Points, in no order, along strands that fork, close into loops and pass close to each other.
In the rows, zero is written as 128.
Points whose rows are less than 96.1 apart are linked; no others are. Some points are linked to none.
sov: [124 104 125 124  99 123 179 141  91 182 125 114 163 197 160 105 150 113
 119 173 152 188 101 113]
masu: [134 131 109 101  95 102  85 136 158 135 138 148  83 100 101 147 138 154
  89  64 152 184 117 113]
tokod: [209  93  74  98 127  88 110  96 139 201 142  88 185 125 126 166 125 141
  74 153 108 155 166 134]
Nom: [118 170 197 180 198 145 154 135 157  89 119 110 137 128  76 176 133 118
 134  81 102  32 165 119]
subo: [127  67 101 118 105  95 115 123 156 167 152 106 123 134 146 126 113 124
 139 134 188 137 128 112]
tigut: [168 159 159 157 172 164 180 108 121 117 144 174 146  98 120 138 134 143
 151 127  67 150 137 181]
gevut: [137  97 132 126 143 152 172 146  98 161 164 131 134 125 149 119  87 116
 190 155 138 116 142 148]
Somav: [101 136 180 162 162 117 133 149 197  98 118  87 125 124  83 165 115 114
 108  86 161  43 153  84]
Bugi: [134 126 161 154 137 140 177 119 104 124 121 136 159 169 156 115 142 120
 134 166 112 159 114 145]
gefe: [144 112 113 126 135 105 113 118 191 138 133 110 117  89 113 150 143 129
  80 106 159 140 135 102]
dotif: [ 87  92 143 132 117 118 119 125 141 124 125 116 126 150 155 104 124 110
 150 157 166  98 114 114]
Doma: [ 95 218 168 145 117 149 117 128 105  64 104 162 116 151  96 118 109 138
 125  86  73 115 109 124]
Fiv: [165  85  81 119 113  74 104  91 167 161 101  98 145 132 139 147 165 143
  73 141 168 172 131 118]
Fov: [147  95 108 127 168 159 109 108 123 108 124 136 136  70 144 106 119 146
 179 167 119  58 165 192]
fira: [146 133  99 107 109 100  81 123 186 120 120 134  94  80  99 158 159 146
  59  79 153 170 131  97]
Doru: [109 199 165 138 122 155 134 135 107  88 121 175 114 126 101 120 118 141
 127  94  68 152 108 145]
Bok: [113 154 188 167 177 144 142 138 172  86 119 113 134 115  94 154 124 124
 124  94 126  53 156 111]
runa: [173  79  72  87 112 101  98 127 133 175 179  97 116  91 128 146  94 136
 129  97 145 154 144 136]
nelik: [114 140  99  92 111 159 161 180  80 159 176 151  99 102 139 113 110 110
 168 110 119 149 123 138]
fene: [164 125  52  84 107 112 108 128  62 149 108 154 120 139 130 116 142 141
 116 153  81 205 103 171]
fite: [164  80 151 148 167 145 184 137 130 157 171 116 153 115 132 144  90 128
 194 146 146  86 158 151]
tudo: [ 68 189 171 141 131 158 138 157  89  92 130 136 113 165 115 120  88 102
 176 104  94  50 125 107]
muruz: [182 124  96 140 185 161 118  95 133 119 119 152 152  61 122 135 157 149
 121 166  83 110 172 184]
dak: [ 79 110 161 143 131 144 114 128 136  95 110 118 129 147 146 104 117 111
 169 159 147  60 118 120]
laro: [135  65  83 111  99  91 121 105 117 170 114 103 151 176 163 104 134 128
 132 198 170 141 125 128]
nof: [150  99  52  66  79 121 127 156  69 191 163 134 123 144 133 120 138 116
 128 130 129 195 111 127]
moti: [ 76 175 130 106 115 167 106 151  95  98 125 167  87  96 122  98  96 126
 171 113 110  89 115 138]
Molik: [179 133  68  94 126 104  81 112 132 124 130 148  95  68 110 141 140 155
  91 108  92 173 135 162]
dom: [111 102 114 120  98  90  82  96 168 113  84 120 112 126 138 127 164 143
  91 132 183 141 111 113]
Gurof: [ 56 128 148 101 109 142 159 188 118 138 157 117 100 163 139 121 106  80
 172 112 158  86 115  87]
sagiz: [151 135  72  86 112 112  78 124 106 122 138 158  86  80 116 122 119 147
 124 109  97 172 122 168]
difor: [ 72 137 163 132  88 101  94 120 164  96  94 119 115 160 131 121 138 127
 111 110 181 112 101  81]
Gabol: [ 66 123 180 144 118 106 129 155 164 112 141 101 110 172 111 133  96 109
 150  91 175  79 122  78]
vozav: [151  74  85 103  98  91 102 130 153 173 171  99 110 106 127 144 106 131
 126  99 175 155 138 112]
Torun: [187  80  73 105 117  83 111 100 149 178 139  98 151 126 134 148 128 140
  85 136 133 167 144 128]
Foraf: [179  98  86  99 122 130 128 143 101 178 198 125 121  89 128 139  84 140
 148  91 120 174 144 152]
Sovaf: [ 87 201 170 168 125 135 107 121 115  62  91 113 128 204  98 125  91 127
 147  85 108  50 120  75]
Zofu: [128  51  72 104 106  92  95 111 140 164 135  96 134 143 157 112 124 129
 144 174 190 115 142 130]
pavi: [ 70  99 145 126  91 104 122 133 150 130 125 109 116 172 149 116 139 104
 133 137 190 123 103  86]
lubo: [183  87  88 117 132 119 128 104  90 182 140 126 179 143 159 120 108 156
 149 210 105 120 167 169]
papen: [157  95  79 110 141 128 108 111 107 140 142 128 132  88 148 116 103 144
 169 171 123 101 158 177]
val: [125 129 135 128 110 142 192 140  76 159 125 134 160 182 159 105 150 113
 123 166 118 190  99 131]
Kataf: [120 130 100 101 125 175 175 168  73 163 164 149 114 111 154 114 103  98
 193 151 111 123 135 157]
zozos: [ 85 139 118 100  95 149 149 162  91 133 125 150 114 150 151 100 140  93
 137 150 120 146  98 115]
keku: [137 158 150 137 114 119 134 125 133 109 109 145 119 133 126 123 151 147
  90 113 112 193  96 133]
Seme: [126 102 109 107  80 106 129 141 112 157 139 129 115 155 135 120 152 128
 115 115 156 205  98 111]
tov: [126 119 107 105 108 143 154 167  95 162 176 146 111 127 130 115 115 116
 145 103 121 185 113 132]
biz: [ 72 163 142 117  81 126  62 110 115  78  60 149 106 155 138  96 150 140
 114 143 154 109  87 102]
gade: [166 138  75 108 148 112  82 113 153 114 119 140 105  47 110 143 144 146
  81 117 104 147 147 151]
viba: [ 97 125 100  92  88 120  81 129 109 117 113 155  81 119 136 112 138 133
 131 134 148 145 106 130]
pazap: [ 70 180 159 140  97 138  82 114 118  70  72 131 123 176 138  97 140 124
 128 140 128  89  93  92]
Sok: [151 131  90 119 163 132  92 123 163 115 131 133 104  34 107 145 127 142
 102 114 115 112 165 150]
kide: [ 93 101 126 103 104 132 159 180 121 163 178 112 105 141 139 115 104  96
 165 114 173 129 113 100]
sud: [ 83 192 184 168 144 136 133 129 101  71 111 119 127 198 106 132  99 112
 164  97  86  53 129  99]
Bizoz: [186 146 145 160 159 133 174 112 150 136 117 126 164 116 127 147 162 137
  64 126 103 195 132 135]
kido: [118 148 192 182 161 148 149 101 139  80  88 118 166 161 145 129 160 130
 127 149  96  92 119 142]
temev: [152 130 158 142 147 129 164 154 155 138 177 126 120  97 114 144 107 123
 132  76 128 151 136 132]
kovu: [126  98 159 165 152 115 160 120 195 125 123  93 152 134 127 145 149 118
  98 135 162 120 132 103]
rofe: [114  88 113 104 111 126 140 171 119 175 183 108 105 112 137 130  84 106
 173 107 180 131 127 111]
lum: [174 152 136 147 131 120 156 110 141 132 107 132 144 123 126 137 168 149
  62 119 105 214 111 139]
dok: [127 121 158 153 169 146 131 133 175 103 124 119 124  73 114 142 124 133
 139 120 138  66 152 136]
Darif: [169 148 161 171 170 143 188 113 160 126 135 136 157 114 116 160 154 126
  90 118  97 165 145 138]
Vimor: [126 113 110 100  82 107 110 152 128 145 158 142  98 130 114 134 142 132
 110  77 154 196 103 105]
nis: [158  90  84 107  95 107 136 133 103 184 159 124 141 157 138 121 125 128
 116 131 140 200 117 125]
dipos: [138 137 100 132 192 151  92 126 166 117 124 128 115  21  94 149 142 132
 107 123 125  79 175 138]
Mabup: [210  95 122 136 151 131 168 101 126 192 164 124 194 121 142 153 109 154
 128 158 109 144 170 141]
Vanot: [143 154 170 161 173 145 166 123 167 105 125 142 138 106 108 148 142 130
 108 111 101 129 141 134]
zodi: [155 105 164 152 162 133 191 148 147 151 177 116 136 116 120 154  93 120
 168 107 140 114 150 139]
vef: [ 92 147 147 129  94 109  73  99 160  89  65 129 116 130 128 121 158 153
  91 122 167 115 105  97]
Sese: [185  85  77 111 143 119 107  99 108 148 138 124 157 111 144 122 113 147
 141 183 109 115 166 172]
zet: [ 55 140 173 130 123 125 142 167 121 113 134 106 105 179 128 125  94  84
 173 112 152  48 121  80]
bov: [181  80 111 125 120 116 158 113 100 199 152 116 189 158 158 128 108 156
 139 189 120 151 152 140]
noned: [165 115 117 121 129 141 156 140 117 157 182 129 122 102 127 130  97 130
 146 101 124 162 139 145]
gupo: [ 57 128 156 114  83 121 137 149 123 136 114 116 115 197 155 113 149  89
 132 135 175 130  87  70]
Kede: [113 153 158 137 111 124 140 135 140 109 129 140 112 139 113 128 132 133
 110 100 127 163 103 120]
Mol: [143  94  91 110  99  73  91  98 152 138  95 114 116 130 137 136 167 143
  87 129 174 170 111 119]
lef: [ 80 144 193 158 143 126 181 147 114 108 137 116 131 203 133 135 116  91
 157 107 109 102 121  99]
voza: [126 115 113 107  81 107 152 142  93 167 107 123 129 185 148 111 176 122
 104 146 158 215  79 110]
pizi: [129 116 124 138 187 159  98 138 176 105 116 115 124  43 106 141 125 137
 138 128 144  42 172 144]
Dedi: [108 231 180 166 127 141 111 112 123  54  81 141 134 163 102 123 126 142
 103  96  83 113 108 116]
sapo: [172 138 134 149 179 170 148 108 131 113 138 159 145  67 122 142 134 147
 148 136  81 108 155 181]
gomag: [217 110  92 134 172 130 139  91 132 193 157 118 191  83 121 169 122 150
 102 160  92 130 186 154]
Bara: [135 124  66  78  93 126 117 142  68 154 131 159 107 134 130 111 147 128
 123 138 107 204  98 149]
Benan: [140 186 157 148 151 159 148 125 115  90 129 182 120  92 105 123 123 147
 133 101  65 155 128 167]
sigef: [110 145 192 176 166 152 129 109 143  78  97 120 159 154 124 124 141 127
 150 134 100  60 131 134]
Pevu: [130 159 113 144 177 152  85 112 164  96  82 140 130  59  99 138 183 141
  52 148 106 121 152 134]
ferur: [ 84 191 165 153 109 119  90 120 156  68  93 116 124 196  93 141 102 128
 115  80 152  71 110  56]
zato: [ 78 160 155 126 129 150 135 156 107 105 137 148 103 118 127 116  99 113
 172 110 120  90 119 128]
devur: [ 93 159 103  95 113 159 102 138  84 100 122 175  84  93 133  94 112 125
 157 145  95 115 125 162]
Mag: [ 61 159 165 144 115 141  84 128 121  77  94 121 124 175 139 100 113 100
 159 146 132  42 105  91]
kavub: [115 147 192 172 145 141 169 108 103  97 102 124 161 178 157 109 159 122
 132 160  96 132 103 144]
Mit: [ 63 138 154 119  88 127 162 152 102 138 104 113 129 207 158 110 168  80
 124 143 146 145  77  82]
Zifi: [185 120  79 115 127 108 117 109  94 141 121 145 140 114 136 130 136 152
 104 152  86 198 125 172]
vefik: [133 115 134 149 136 124 116  92 140  98  75 117 150 135 149 104 170 145
  96 175 135 131 116 153]
Nemup: [ 91 161 197 184 158 147 122 122 120  63 101 117 143 178 120 128 123 114
 173 122  96  31 133 118]
Lavi: [119 143  84  94 113 138  87 133  91 116 135 167  74  70 125 103 105 142
 149 127 103 137 128 170]
zetav: [ 91 136 178 148 132 111 131 149 184  99 132  99 112 149  93 152  99 116
 129  75 170  61 134  81]
Benup: [200 115  82 130 195 153 124  91 136 159 133 129 169  57 113 160 152 139
 105 166  96 108 190 164]
beno: [130  87 109 126 103 111 146 116 107 166 109 113 153 180 164 103 140 121
 123 189 161 157 112 128]

A piece is two or more points that can be reached from each other along the links. Count, over all rows, the pieces, the separate loops (a circle has one, a figure eight two, a Y none), the forks (points with three links) and the tips (points with one).
pieces -> 4
loops -> 2
forks -> 7
tips -> 11

A fork is a point with three links, a tip a point with one. Leave the first point through the second and follow the links. Name the first fork or tip that comes.
zetav / Gabol -> rofe
sagiz / Molik -> Bok
gomag / Mabup -> Fov
sov / beno -> noned
Molik / sagiz -> sud
Sese / lubo -> Dedi
dom / Mol -> tokod

How many points has the smallest loop of links through each point below? Write none if it is on no loop.
noned -> 8
pazap -> 8
Bara -> none
Doru -> none
